Points, in no order, along strands that fork, close into loops and pass close to each other.
Two points are linked if the straight distance between their rows is under 57.1. Some points are linked to none.
Bitok: [  4  -4 -15  -4   6  -3  20 -13  24   3  -2  15 -13 -27   7   5  15   2
 -11   0 -17  -9   5  -1 -27  18   6 -11   4   7 -25 -22  -8  10   7  -8
 -11  17  -5   9   4  -7   4  -4]
mifi: [ -9   5   6   5  -4  12  -6 -10  -3 -26  17   0  10   2  12   5  -9   5
   5  13   1 -20 -12 -10 -16  -4  10   5  -6  -1  15  20  -6 -15   9   8
   7  -5 -13  11  -9  15   6  23]
Tefo: [ -4 -11  20  -5  -1 -14   9   2  -3  -1  -1   6  -9 -10 -11 -25  -8 -11
  -1 -14  -3  16   3  -2   5  -2   0  -2  15   7   0  -7  -4   5 -11  -5
   3   5   5 -20  -2   7  -1  -4]
novu: [-11   0 -13   3  10 -14  13 -26  14  10   7  14 -20 -28  31 -15  10  11
   0 -11 -14   9 -24  -6 -11  -6  32  -9  -3   3  -5  -9 -16 -17   7   0
 -15  -1 -23  13  27  -6   6  11]
tumef: [ -6   1  31  12 -25  -1  -9  10 -10 -22   0   9  -5  -3  -1 -13 -10 -13
   2   7  11 -15  -4   5 -10   1   2  11   6  18  11  27 -19  -7  -1   7
  -5   1 -18  -6  15   1   3   7]
Dof: [ -3  -8  -2   4  13   1 -14  -9  11  17   4 -15   9   5 -14  28  11   9
 -11  -5   9  -1 -11   3  -8   2 -19   0   6 -26 -15  15   8   8   9   9
   2   4  -6  28 -17  -1   6  -4]
Buta: [ 13  -9 -14  11  -6  15 -29   4 -15  17   7   5  15  20   6  -8  -3  -2
 -14   1   9   8  14  14  -8  17 -21 -16  -2  18  -1  22 -16  -3  -1   2
 -10   4 -26  17  -4   5  16  18]
bezim: [  1   7 -21  10 -23   5 -16  11   1   8 -14 -11  17  21 -16  29  -1  -4
   6  13   0  -9   8   5   8  -7 -14   8  -1 -22   0   6  14   7   2  -5
  22  -2  14   8 -10  -9  -2  -7]
nema: [  7   0  18   4 -11 -10  -7  16  -7   4  -1  -9  -8  -1   6  -7   3   1
  -8  -4  12  14  -9  13  21  -1   9   4  -9  18   0   5 -10  -3  -7   1
 -24 -13 -11  -2  38  -6  -1  -2]
pevub: [ -5 -10   4  -6  -9   1 -13  -2  13   5  -8 -22   6   6 -24  39   6   3
 -15   2   5 -19  -9   8  -7   1 -16   6   9 -22 -18  14  11   8  11   1
   8 -10  -2  20  -7  -4  10  -3]
Mir: [ 10  -7 -14 -11  -7   3  -6  -1  -1  13  -3   3   2   5  16 -14   4   5
 -18  -9  -6  12   9  11  14   0  -7 -14  -1   9  -6 -18 -16   4 -11 -13
 -14  -8  -1  -7   8   7   4   0]
boso: [-13  -3   6 -28  10 -26  26 -33  26  -1   4  -1 -19 -19 -14   8   4  -5
   5  -8 -32  -2 -14 -12  -9   6  30 -11   9   8 -11 -22   5 -10  10 -15
  11 -16   8  -7   5  -8  10   3]
rulo: [  3   1  11   4  21   4  28  14   1  -3 -10  -2 -11 -14 -10   2   5  -5
  18  -2  20   2   3  -3  -1  -3   3  13  -1  -4  -1  -6  23   3  -4  14
  -8  25  18  -5   3 -12 -16 -22]
zavub: [  5   3  13  19 -13   3   6  17   1   9 -15  -6 -11  -4  -8 -31  -6 -11
   6 -16  22   9  -2   9  25 -14   0  17  10  -3   2   8  -1  -1 -13  11
 -17  15   4  -9  29 -10 -13 -19]
bef: [  4  -1 -27  -4 -10   8  -5  -6  13  16  -7  -2  10   9  -7  -3   1   1
  -8  -5 -10  -1  13   1  11   0 -17  -7   7 -23  -9 -17   3  15  -1 -10
   8   0  15  -5 -15   2  -5 -12]
rez: [  1  11 -10   4  -8   3   5   6   4 -14  -5   8   8  -3  -4   9  -1  -5
   9  18 -11 -16  13  -8 -15   6  -2   5   0  -4   2 -11  10  10   3  -6
  16  10  16  -4 -16  -2  -8  -2]
Vefav: [ -5 -14  15 -28   3 -10  20  -8  13 -15  -5  -9  -9 -11 -19  11  -3  -4
  -7  -3 -15 -13   2  -5 -11   4   4   1  11  -1  -9 -18  12   4   3 -10
   7 -11  14 -15  -4   3   2  -6]
Mizof: [ -7   7 -17   2   4 -13   9 -17  18   7   6   9  -8 -15  10   6  10   6
  -3  -1 -18   4  -7  -6 -13   3  12 -10   0  -4 -11 -12  -8   2   9  -5
   0   6  -5  12   1  -5   7   5]
rem: [ -3   6  10   5 -25   2  -1  11   4 -24  -7  -7   5   0  -6  31  -2  -4
   5  23   0 -28  -8   1 -21   2   9  13  -5   1   2  17   1  -6  13   0
   8  -2  -1  14   9  -6   2   3]
Muk: [ -3   7   6  12 -14  -9  -6   4  -3   1   4   8  -6  -7  20 -13   0   0
  -2  -4   1  11 -12   4   6  -5  14   2  -7  11   9  11 -18  -8  -3   0
 -14  -4 -14   4  26  -2   1   8]
sesuk: [ -2   2 -22  24 -13   2 -15  -2   8  17   0  19  -1  -8  12 -11  -1  -1
  -4  -6   1   3   6   1 -16   6  -7  -8   2   0  -4   9 -20   3   4   0
  -6  17 -14  12   3  -4   6   8]
ges: [ -1   0  -2   9  -9  -6   2 -11   7  12   1   9 -17 -17  34 -21   8   8
 -13 -12  -2  12 -17   6   3  -6  21  -2  -5   9  -1   1 -24 -12  -2  -1
 -26  -4 -22   6  38  -2   5   9]
kopos: [ 13   7 -31   6  -3  34 -20  -9  -1  14  -5  -8  24  27  -2  -9  -5  -1
   0   5   4 -18  11   2   0   5 -29  -4   5 -20  -3  17   4   3  11   7
  10   3   3  13 -21  14  -2  -3]
zuvu: [ -8   3   1   1 -18 -12  -9  -5   4   1   4  -7   4   6  -2  16  -1   3
  -6   2 -10  -1 -15   2   3  -7   4   2  -1 -10   4   6  -5  -2   5  -6
   8 -17  -1   9   6  -1  11   8]
turug: [  2  17 -17   3  -2   4  -3   5 -15   1   3  -2  15  24   3   7  -1   4
  16  11  -1  11   3  -9  20 -14   0   4 -16 -18  20  -5  18   0  -2   1
  25  -9  24  -7 -17   4  -9  -3]
tezi: [  0 -18   6 -25  27  -2   4 -26   3  -3  21   2   2  -4   5  -8   0   9
 -12  -5 -19  -3   0  -3   0   5  -3 -11   3  -2  -9 -20   0   1  -1  -9
  -2 -12  -3  -9 -22  22   7  13]
leme: [  8  14 -16  31   0  14 -11   5  -3  27  -4   8   2   0  21 -22   2  12
   1 -10  22   5  -4   2  14  -8  -5   2  -4  -9   6  16 -11 -11  -3  14
 -23  22  -5  13  20 -10  -8  -3]
gon: [-11   0  16  -8   7 -16  18  -9   6 -18   3   3  -6 -13 -12  -4  -4  -5
   9   2 -10  -2  -7 -15 -11   0  11   5   8  -4   4  -8  10   0   2  -2
  18   0  13 -12 -11   8  -3   2]
Bako: [ 13   3  -3  10   5  14 -10  21  -9   9 -12 -23   4  20  -9  32  10   8
   3   9  22  -5  10  18  23  -4 -14   9 -20  -2  -7   7  19   0   0  10
 -12  -1   4  11  10 -18  -4 -12]
Vil: [  0   1 -20 -16  14 -10  -2  -7  -3  23   8  -7   9  14   2  17  11  12
  -7  -7  -8  29   4  -3  24  -7  -4 -16 -10 -14   3 -20   9  13  -9  -8
   9 -16  10  -1 -16   0   3  -5]
tum: [ -9   6  -8   3  19 -21   5 -14  -1   1  16  24  -2 -13   4 -18  -2   0
  12  -3 -20  21   6 -22  -6   3  10 -13   4   1   5 -14  -3   3  -5  -4
  19  11   0  -8 -27   9  -4  11]
Puz: [  6   9   6  15 -12  18   3  10  -4  -8 -12  -7  -1   3   3 -18  -1  -5
   5  -1  19 -10  -4   8  15 -10  -1  19   3  -6   5   9   1  -3  -6  11
  -7   5   8  -5  15  -3 -11 -15]
zagak: [ -2  -7 -17 -32  14  -8  17 -18  15   6   4  -6  -6  -8   7  14  11  10
 -10  -4 -26  11   5  -5   6   1  12 -19  -6   2 -12 -41   1   8  -6 -15
  -2 -12   8  -8  -5   4   3  -3]
zorub: [  1  -4  -3 -17 -12 -12  -6   2  -3  -2  -1   6   9   5  -7   7  -4  -3
  -8   9 -24   1  14   2   2   8  -5 -12   1   6  -1 -18  -3  11  -3 -20
  14 -13   6 -15 -10   3   7   7]
lavim: [ -1  15 -20  23 -23   6  -6  12   9   9 -17  -7   4  11  -6  19   2  -1
  11   9   8  -9  -1   6   7 -11  -5  14  -3 -20   2  10   7   2   4   1
   6  11  14  15   9 -15  -7 -10]
nimaf: [  8   1 -22 -14 -22   3  -8  -6   1   5  -3   5   9  11  12 -13  -2   0
 -13   1 -25   2  15   5  15   1  -2 -13  -1   2   2 -25 -11   7 -10 -22
   4 -18  10 -17   0  10   0   2]
Teli: [ -6  14 -11  15   2  -2   1   0   0 -11   3  26   4 -11   2  -9  -5  -9
  17  11  -9  -6  20 -18 -25  11   0  -3   4   6   6  -2   1   7   1  -2
  16  23   6  -3 -24   3  -8   7]
lum: [  2  -2  17   8 -20  15 -23   3 -17  -9  -1  -3  10  21 -11 -21 -15 -11
  -5   1  11 -13  -3   6   3  -2 -18   8  12   6   7  32 -14  -6  -1   7
   7  -5 -16  -5  -4   7  11   8]
Fiz: [  0 -15   9 -16  21  -1  -8 -20  -4  -9  22   8   5  -3   7   3   0   7
 -13   4 -16 -10  -2   1 -15  12  -5 -12  -2   8  -8  -5  -6  -3   6  -5
  -4  -9 -17   4 -19  17  14  27]
Radul: [ -3   9  -6  -8  -5 -15  -7   2  -5  10   7  -8   7  13   3  19   6   7
  -3   2  -7  21  -9  -1  23 -11   7  -6 -12  -9   9  -6   4   5  -4  -8
  11 -22   7   2   0  -2   5   3]
lobep: [ -3 -16  27 -12   9  -2  -9 -15 -12 -16  22   4   5   3   0   4 -10   3
 -10   7  -3 -14 -10   3 -17   8  -6  -3   0  14   1  15 -12 -10   7   1
  -1  -9 -25   6  -9  15  19  32]
Tiput: [  7   0 -15   4   2  11  -8   8  -4  13 -11  -8  10  18 -12  13   4  -2
   5   3   9   1  13  10  12  -4 -22   1  -1 -16  -4  -2  15   8  -1   1
   7   3  14   2 -16  -5  -5 -13]
tos: [ -3   9   6  12  28  -4   6   5 -16  -3  10  17   2 -11  15 -18   0   2
  17   0  10  17   1 -15  -2  -1   6   0  -4   6  13   0   5  -3  -6  10
   2  20  -2  -2 -13   3 -13   4]
suvo: [  0   5   0 -14  19   6  18   5  -9 -14   3 -12   2   5   4  19   7   9
   9   9   7   6  -4  -9  10 -12   7  12 -14 -14   8 -14  30   1   1   9
  12  -9  22 -12 -11   4 -12  -9]
Gelep: [ -3 -11  -9 -32  17  -7  14  -9   5  11   4 -17  -7   3   5  11   8  14
 -10 -15 -10  27   1  -2  21 -11  10 -13  -8  -4   0 -31   6   8 -12  -8
  -5 -19   9 -13  -3   4   0  -8]
diga: [ -4 -18   9 -24   9  -1  20  -9  29  -5 -12 -17 -10 -12 -29  23   6  -2
 -12  -8  -2 -20  -2  -3 -19   6  -6   7  18 -18 -23  -8  21  13   8  -2
   3  -4  12  -1  -8  -4  -2 -19]
ludir: [-14  -6  17  12 -27 -13 -10   0   0 -18   7  15  -5  -9  -3   2 -16 -10
   3   8  -3 -14  -1   0 -28   4  10   2   4  19  12  27 -23 -10   7  -1
   3   1 -22   1  10   0  14  23]
Dalam: [ -5 -14  26 -17  17  -2  15   3   7 -12  -8 -19  -9  -8 -26  20   3  -4
  -2  -5  16 -10 -11  -3 -14   0  -4  17  11 -13 -13   8  24   3   9  10
   5  -5   9  -2  -7  -4  -1 -14]
Gulof: [-15  11  -1  18 -17 -26  -1   9  14   3  -4   4 -13 -14  -8  22   0  -6
  10   2  -3   6 -15  -4 -19   5  20   1  -3   9   2  19  -9  -5  16  -1
   2   7 -11  21  22 -21   8   4]
fam: [-11  -5  10  -2 -18 -17 -12 -11   4  -5  10   4   5   5 -18   6 -15  -4
  -5   5 -21 -13  -4  -3  -8   2  -4  -2   8  -4   5   9  -9  -1   9 -12
  19 -12  -8  -1  -9   6  15  23]
valap: [ -3 -12  20  -7   5 -19  20  17   1   5 -11   2 -17 -17 -18 -12  -3 -15
  10 -14   5  25   8  -2   2   4   8  -2  10  15  -3 -12   5   6 -14  -3
  -5  18   8 -18   7  -7  -7 -16]
pebok: [-11  -3  21  -7   4 -23  13 -14  17 -17   4  12 -15 -25 -15   7  -5 -10
   4   1 -17 -17  -8  -8 -37  17  13  -1  13  12 -11   3  -3  -5  17  -6
   7   2  -6   2  -1  -5  12  12]
zira: [  6  12  -1   6 -12   9 -12  14 -18 -10   2  -5  13  20   8   3  -3   1
   8  13   7  -1  -2   3  15  -6   3   8 -16   4  16  10   1  -4  -3   4
   4 -10   2   0   2   1  -6   3]
kip: [  5   0  10  21  25   9  -3   6 -13  19   1   1   3   2  -4 -36  -3  -2
  10 -19  26  16   1  -3  19  -8 -13   9   7 -11   5  14   6  -7  -9  20
  -9  22  -3  -2  -5  -2 -13 -13]
por: [  7  -4  -1 -22   0   1  -2  12 -19  -9  -1  -5  10  18  -2   6  -2   2
  -1   9  -8   7  15   3  16  -3  -4  -3  -8   5   9 -18   9   6  -8  -9
  14 -21  12 -22 -12   6  -3  -2]
Reni: [ 14   3 -27   8   0  26 -22   6  -9  21  -9 -12  24  34  -8  12   0   1
   5   8   8  -5  17  12   9   4 -31  -8  -5 -10  -1  13  11   2   4   1
   8   5   3  15 -18   0   1  -5]
Bul: [  0 -23  -6 -20  15  -3  17  -1  15  17  -6  -8 -12  -6 -16   3   5   1
  -8 -20  -1  16  14  -2   1   2  -7 -12  10  -6 -15 -26   6  14 -13  -2
  -8  14  11 -12 -12  -1  -5 -23]
tupap: [  1   8   6  -1 -16   2  -6  -4 -13 -10   6  20   1   1  21 -30  -8  -7
   2   3  -7   3   9  -2   4  -3   8  -3   3  17  16   1 -19  -4 -13  -8
   1  -7  -3 -19   2  12  -4  10]
Nekad: [  6   1 -19   8   0  14   5  -2  14   9  -8   4   2  -4   0  -2   6   1
  -5  -1   2 -12   8   4  -7   4 -14   1   8 -15 -14 -10   1  10   0  -1
  -6  17   9   7  -6  -1  -8 -11]
fikot: [-10   7  -4   5  -1 -10  -4 -17  -2  -2  14  24  -4 -10  21 -31  -9  -2
   5  -6 -18  10   1 -14   0  -6  13  -7   4   5  12  -2 -16  -5  -6  -7
   8  -2  -7 -14  -9  14   0  18]
Vodod: [ -6  11  14 -10   7 -10  28   1  10 -11  -4  -6 -17 -20   8   7   7   0
  10  -2   1   7 -23  -8  -3   1  32   6  -9  14   3  -6   6 -10   5  -3
 -12  -8   6   3  33 -12  -8 -10]
bam: [-16   8   1   9   7 -20   8  -8  19  -9   4   9 -13 -24  -7  17   1  -2
   7   0  -8  -7 -14 -12 -38   8  17  -2   4   4  -6  14  -4  -7  22   4
   7  11 -11  21   2 -11   9  10]
Mugud: [  8  -7  11  -9   9   1  -6   6  -5   6   5 -18  -6   3  11   3  11  15
 -21  -9  13  12 -12  15  21  -1   1  -2 -12  11  -7   0  -7  -3  -4   6
 -31 -18 -15   7  25   2   5   2]
fasoz: [ -9  12 -20   1  15  -9   6 -23  10  12  14   3   1  -6  19  -4   7  17
  -1  -7 -14  14 -17 -14   9 -13  14  -8  -5 -19   4 -14  -2  -3   3   0
   5  -3   0  10  -5   3   0   4]
zoki: [ -5  13 -10  -7   8  -1   8  -8  -1 -11   7  -3   9   6   7  11   3   8
   8  10 -11   5  -6 -15   6  -9  10   2  -9 -17  11 -16  17   3   3  -2
  22 -10  22  -5 -19   9  -8   1]
vigir: [ -2   5  -6   2  24   2  -1 -12 -10   2  16  14  10   1  12 -22  -2   6
   7  -4  -2  12   1 -18  -2   0  -2  -7   2  -8   9  -5   3  -1  -1   3
  13   5   3  -2 -29  16  -8   8]
kasu: [-11   9  17   2  17 -21  20   2  -3  -8   3  10 -10 -20   1 -11  -1  -4
  19  -3   1  20 -11 -20  -5  -5  21   5   1   6  11  -4   9  -4  -1   5
  10  10   6  -6   0  -1 -10  -2]
Vib: [  3  10 -16   5  -2  16   9  -6  13  -4  -3  -5   2  -5  13   8   9  10
  -4   4   2 -16  -8   1  -3  -5   1   6  -2 -19  -4  -8   4   2   7   3
  -6   4  13  13   6  -1  -6  -8]
Lenek: [ -3  17 -10   7 -14   2   5   6  10 -13  -6  -3   2  -4   9  29   7   4
   6  17  -6 -17  -9  -2 -14   0  14   7 -12  -5   2   1   4   1  12  -2
   4   1   9  16  10  -9  -2  -1]
daduv: [  5 -24  -1 -22  22   2  -3   8  -5  16   0 -17  -3  14 -12   2   6   8
 -16 -16  10  20  16  11  18   0 -19  -8   4   0  -8 -13   5  10 -12   0
 -11 -10   0 -11 -13   2   1 -15]
Lom: [  6  10  12  15  -9  10 -20  11 -25  -7   8   1  10  21   3 -25 -12  -8
   6   2  14   5   2   2  14  -4  -4   4  -2  14  18  25  -8  -8  -8  10
   1  -5 -13  -4   1   5   1   6]
Pime: [  0  13 -22   9 -33   5 -12   9   5  -8  -9  -1  17  12  -8  21  -6  -4
   7  20 -16 -22  11  -5  -6   2  -4   4  -1 -14   6   0   6   6   5 -11
  24  -2  12   5 -10  -4  -4   1]
fubag: [ -7  -4  30   9  -9 -16   2   8  -3  -6  -4   7 -11 -14 -10 -21  -8 -15
   1  -8   9   5  -6   4  -5   2   2   8  16  11   1  14 -11  -1  -2   1
  -3   6  -8  -7  12  -2   3  -1]
miziz: [ 10 -20  12  -4  11  -4  -3  19   0  11 -12 -10 -10  -5 -10   4  11   1
 -19  -9  18   6   9  22   0  13 -17  -5   3  18 -22   0  -7   5  -5   2
 -29   6 -12   4  13  -7   6  -8]
tesak: [  8  -6  -8   2  10   4 -17   3 -15   8  10  11  11   6  11  -1   1   1
  -6   5   1   9  11   6 -10  14 -12 -16  -6  16  -3   4 -10   3  -1  -3
  -5   6 -16  10 -13   6   7  15]
vavof: [  3   6 -23  13  12   9  -4  -5   1   9   4  27   8  -8   8 -14   0  -4
   9   3  -7  -3  24 -11 -19  18 -12 -14   5   2  -4  -7  -3  12   2  -3
   5  29   2   0 -26   3  -8   2]
miv: [  1  -9   0  -5   8   8   1   0  10  14  -8 -22  -3   4  -6  10  14  10
 -16 -13  16   3  -9  11  13  -8 -12   6   3 -18 -13   0   4   5   0   7
 -14  -5   4   9   5  -4  -1 -16]
suzu: [-10  -4  24   1  -3 -10 -10   6  -9  -7   6 -15   7  13 -29  27  -8  -4
   4   7  10  -1 -12  -7  -2  -6  -6  14   3 -13   7  25  15  -1   7   6
  25  -8  -1   8 -17   1   8   8]
tebo: [ -6 -13  21  -6  -8 -17 -11  -6  -3  -7  13  -1  -1   1  -3  21  -7   2
 -10   6  -8  -4 -16  10 -14   5   7  -4  -3  15   3  19 -13 -11   9  -7
  -3 -15 -25  14  12   1  24  29]
kavu: [  0 -15  12  -6   8   9  26  20   5  -3 -19 -18 -20  -3 -24   1  -4  -9
  10 -13  22   4  10   4   8 -10  -2  17   7  -5  -6  -6  27   3 -10  14
 -11  13  19 -17   8  -9 -15 -29]
dum: [  6   5 -37  21   5  18 -10  -9   5  20   3  25   6  -6  16  -4   3   5
   2   3   0  -6  17  -5 -23  18 -15 -16  -2  -2  -8   0 -10   6   7   2
  -7  33  -7  16 -13  -4  -5   4]
zabu: [-14  -1 -31  36 -11  -5 -22  -2  10  21   7  23  -3 -11  13 -17 -14  -1
   0 -15   6   8   4 -11 -19  -4   2 -12   1  -2  10  26 -27  -5   5  10
   1  20 -25  14   0  -6   6  15]
Didum: [  6   6  14  -6  12  15   8  16 -18 -20   1 -19   1  10   3  17   5   7
  10  12  19  -7  -7  -1  14 -10   6  20 -20  -3   8   1  24  -4   3  17
   1 -11  12  -7   3   1 -12 -11]
kuru: [  9   9  14  24   7  14 -14  13 -22   4   1   1   3  11  -1 -37  -8 -10
  11  -9  24   7   6   3  21  -6  -9  11   2   7  11  23  -2  -9 -10  21
  -7  12  -9  -5   5  -2  -8  -6]
laret: [ -4  13 -15  13 -14  -4   4   0  19  15 -15 -10  -6  -5   0  21  12   6
  -2  -2   6  -2 -15   3   3  -9   3   6  -1 -20  -7   3   1   4   7   1
  -6   3  10  19  21 -17  -1 -14]
viz: [  0 -13 -11 -29  16  -2   5 -27  11   6  12  -7  -1  -4  17  10  12  17
 -20  -3 -24  -3  -3   6   6   0   6 -14  -6  -3 -13 -28  -4   0   0 -13
 -13 -24  -3   1  -3  12  11   9]
sadi: [  9  18   4  13   3   7  11  19 -17  -9  -3   8  -1  -1  11  -7   1  -3
  24  11  13   6   9  -1  17  -5  11  12 -16  11  16  -6  12  -2 -11   8
  -7  13  13 -13  12  -9 -20 -11]
zuzir: [ 13  -9 -15  -5  -6   3   0   5  -1  13  -7  20  -4  -9  15 -14   6  -6
 -11  -2  -9  10  25  12  -5  15  -7 -19   3  25 -14 -24 -18  12 -15 -17
 -16  12  -5 -11   4   2   1   0]
lozed: [-11   2   2   9 -31   4  -8  -3   5 -29   9   9   7  -1   6  17 -15  -3
   5  21 -11 -31  -1  -5 -28   0  16   4  -7  12  19  24 -17 -13   8  -1
   9  -4 -16   6   4   6   8  25]
Dosat: [  8  10  10  20   6   1  11  23  -6   0 -12   3  -7  -6  -7   7   3  -6
  23   6  19   1   8   5  10   0   1  12 -10   4   2   3  15   0  -4   9
 -11  21  10  -1  15 -18 -14 -16]
lema: [ 15 -11   4  -8   1  17 -24   9 -23   2  -2 -12  10  28  -5 -13  -4   0
 -18  -1   9  -1   8  19  16   5 -26  -6   2  16  -3   9  -7   2  -6   1
  -5 -16 -13  -4  -5   7  13   0]
fof: [  4  -7 -12 -24  -1  -8  15 -10  20  -4  -3   5  -9 -17   2  12   8   1
 -13   3 -32 -11  11   0 -14  16  10 -15   2  12 -20 -34  -1   9   0 -18
  -4  -3   3  -6   3   0   5   0]
beb: [  0  20  -6  13   7   8  -1   8 -19  -8   6  19   6  -2  26 -14  -1   2
  19  11   6   8   4  -9   4  -3  13   1 -13  12  19   2  -2  -4  -7   5
  -1  10   2  -4  -1   2 -16   6]
zenu: [  7  12   1   6 -11  30  -5   7 -12 -23  -2 -13  14  17  10   1   0   3
   5  17  13 -26  -7   0   3  -7  -1  16 -10  -6   8  13   5  -9   3  11
   4  -4   3   5  -1   7  -4  -3]
lizu: [  5   8  -3  28  -5   9   4   9   2  22 -12   9  -8 -11  12 -33   0  -1
   4 -18  21   8   0   3  16 -10  -1   8   8  -4   2   8 -11  -6 -12  12
 -23  27  -2  -1  26 -12 -14 -13]
dasu: [ -6  -5  11   0 -23  -3  -7   1  16  -9  -9 -10   1  -2 -24  28  -4  -6
  -8   8  -2 -30  -9   6 -21   4  -6  11  12 -12 -13  16   3   4  15  -3
   9  -2  -5  14   2  -5  11   5]
mavi: [  0 -12  21 -16   2  -5  13  19  -3 -12 -13 -15  -9   2 -23  11  -1  -8
   2  -2  11   0   4   5   3  -3  -3  12   6   0  -4  -4  17   6  -2   3
   3  -8  12 -16   3  -6  -4 -17]
zorog: [ -8 -11  14 -20   9 -16  25 -31  24  -9   7   8 -21 -27  -5  -6  -1  -7
  -1  -6 -28 -19  -6  -7 -21  12  20  -6  14  12 -16 -20  -1  -8   9 -12
  -3  -5   1  -7   6   2  11   8]
Liko: [-12   6   5 -12   7 -20  26 -14  18  -6  -2   1 -18 -21  -3   8   8  -2
   8  -5 -14   6 -21  -8 -13   3  28  -3   2   9  -6 -10   2 -11  10  -9
   2  -8   5   5  18 -12   2  -4]
vege: [  3  -6   6 -12  -5  12   0  -4  -2 -15   0  -9   8   6  -4  -3  -4   1
  -9   4  -3 -19   2   2   1  -1 -12   4   8 -10  -2  -7   3   3   2  -2
   7 -13   6  -9 -11  12   0  -2]
guzo: [ -6   2  27 -15  18 -13  13  -3  -4 -14   9  -6 -11 -14  10   4   3   3
   5   0   0  10 -26  -4   3  -1  25   4 -10  12   6   0   3 -11   5   0
 -11 -18  -5   1  19   3   2   7]
mos: [ 12   9 -10  -4   4   7  -2  18 -25  -1  -2   1  11  24   5  -3  -3  -3
  17  11   1  18  17   2  27  -6  -2  -1 -18   5  19 -12  16   2 -12  -3
  12 -10  17 -22  -9   0 -12  -6]
Tev: [  0 -22   9 -16  11 -20  18   6  12  14 -10   3 -17 -17 -22  -6   1 -12
  -2 -18  -5  22  13  -1  -9  11  -3 -13  16  13 -17 -22  -1  13 -14  -8
  -4  19   5 -14  -6  -4   1 -18]
Temif: [ -7  -7  23   0 -18 -16 -12   8 -12 -13   4   1  10  12 -30  14 -20  -8
   3  12  -5 -10   0  -6 -10   3 -11   7   8   3   9  21   0   0   4  -5
  27  -4  -7  -3 -16   3  11  18]
lafo: [  1  22  -4   6 -11  19  -4  -6 -13 -18   6  14   8   8  34 -27  -5   0
   8   9  -1  -8   0  -7   5  -9  14   3  -8   7  23   4 -12  -9  -9   4
   1  -8   1 -11   1  14 -13   6]
tor: [ -3 -11  25 -16  -1 -16  -1  -6  -3  -6   6  -6  -8  -4   4   7   0   2
 -11   0  -7   2 -17  12   2   2   9  -2  -3  16  -1   3 -10  -8   3 -10
 -11 -25 -13   0  21   2  14  14]
Piz: [ 10  16 -39  22   2  29 -11  -8   2  25  -8  11  15  14  10 -15  -4   4
  11   0   9 -10  13  -2   0   3 -21  -7   5 -21   3  11  -1   0   7   5
   0  22   9  13 -11   2 -11  -6]
botop: [  2 -10  10   7   6   6   3   5   1  13  -9 -11  -5   1 -12 -31  -4  -4
  -3 -22  22  13  -5   4  24 -15 -10  13  15 -16  -2   5   4   0 -11  15
 -10  10   3  -6   5  -1  -9 -20]
kuno: [  9 -12   5   0  -9  19 -27  -4 -16   1   5  -1  16  21  -9 -15 -11  -6
 -15   2   7 -11   6  10  -7  13 -29  -7  12  10  -2  24 -15  -2   2   2
   3  -4 -21   3 -15  13  16  14]
Lop: [ 15   7   0   5   5  29   0  16 -16 -10 -10 -19   3  20   2  -5   3   1
   9   6  21  -7   6  10  28 -12  -7  19 -13  -3   5   2  18  -5  -6  16
  -5  -4  12 -12   7  -4 -11 -19]
dumi: [ 16 -12   4  -4   7  11 -19  11 -15  11   0 -15   2  17   5 -13   5  10
 -24 -10  17  10   3  21  23   3 -17  -5  -6  16  -8   3  -9  -1 -10   5
 -25 -14 -16   0  12   4   7   0]

A tip is a point with one link. Name the tips that can be reached along the links from each point below, in the order of the rows.
turug -> novu, leme, tesak, zuzir, zenu
Mizof -> Gulof, fasoz, suzu
bef -> Dof, zabu, Piz
tumef -> mifi, Bul

A fork is a point with three links, a tip a point with one. Leave the first point through the second and follow the links. Name the first fork or tip that comes.
Gulof; bam -> zagak
zuzir; Mir -> zavub
Puz; Lop -> zuzir
lobep; tebo -> Gulof
Dosat; rulo -> tos
Bul; Tev -> mifi

How many points has the smallest loop of links through each point below? Write 0 if it is on no loop.
mavi -> 12
vigir -> 7
Vib -> 7
dum -> 0
boso -> 0
lozed -> 0

Name the points in between on the shortest way along the links from the first point to the second, in order.
Piz; zabu -> kopos, Reni, Tiput, bezim, Pime, rez, Teli, vavof, dum, sesuk
lobep; suzu -> Fiz, tezi, viz, zagak, Gelep, Vil, Radul, zuvu, fam, Temif
nema; Lop -> Mugud, dumi, lema, kuno, lum, Lom, kuru, kip, botop, zavub, Puz
Lop; Mir -> Didum, suvo, zoki, turug, mos, por, zorub, nimaf
boso; tezi -> Liko, Vodod, guzo, tor, tebo, lobep, Fiz
Pime; Dof -> bezim, lavim, laret, Vib, Lenek, rem, dasu, pevub
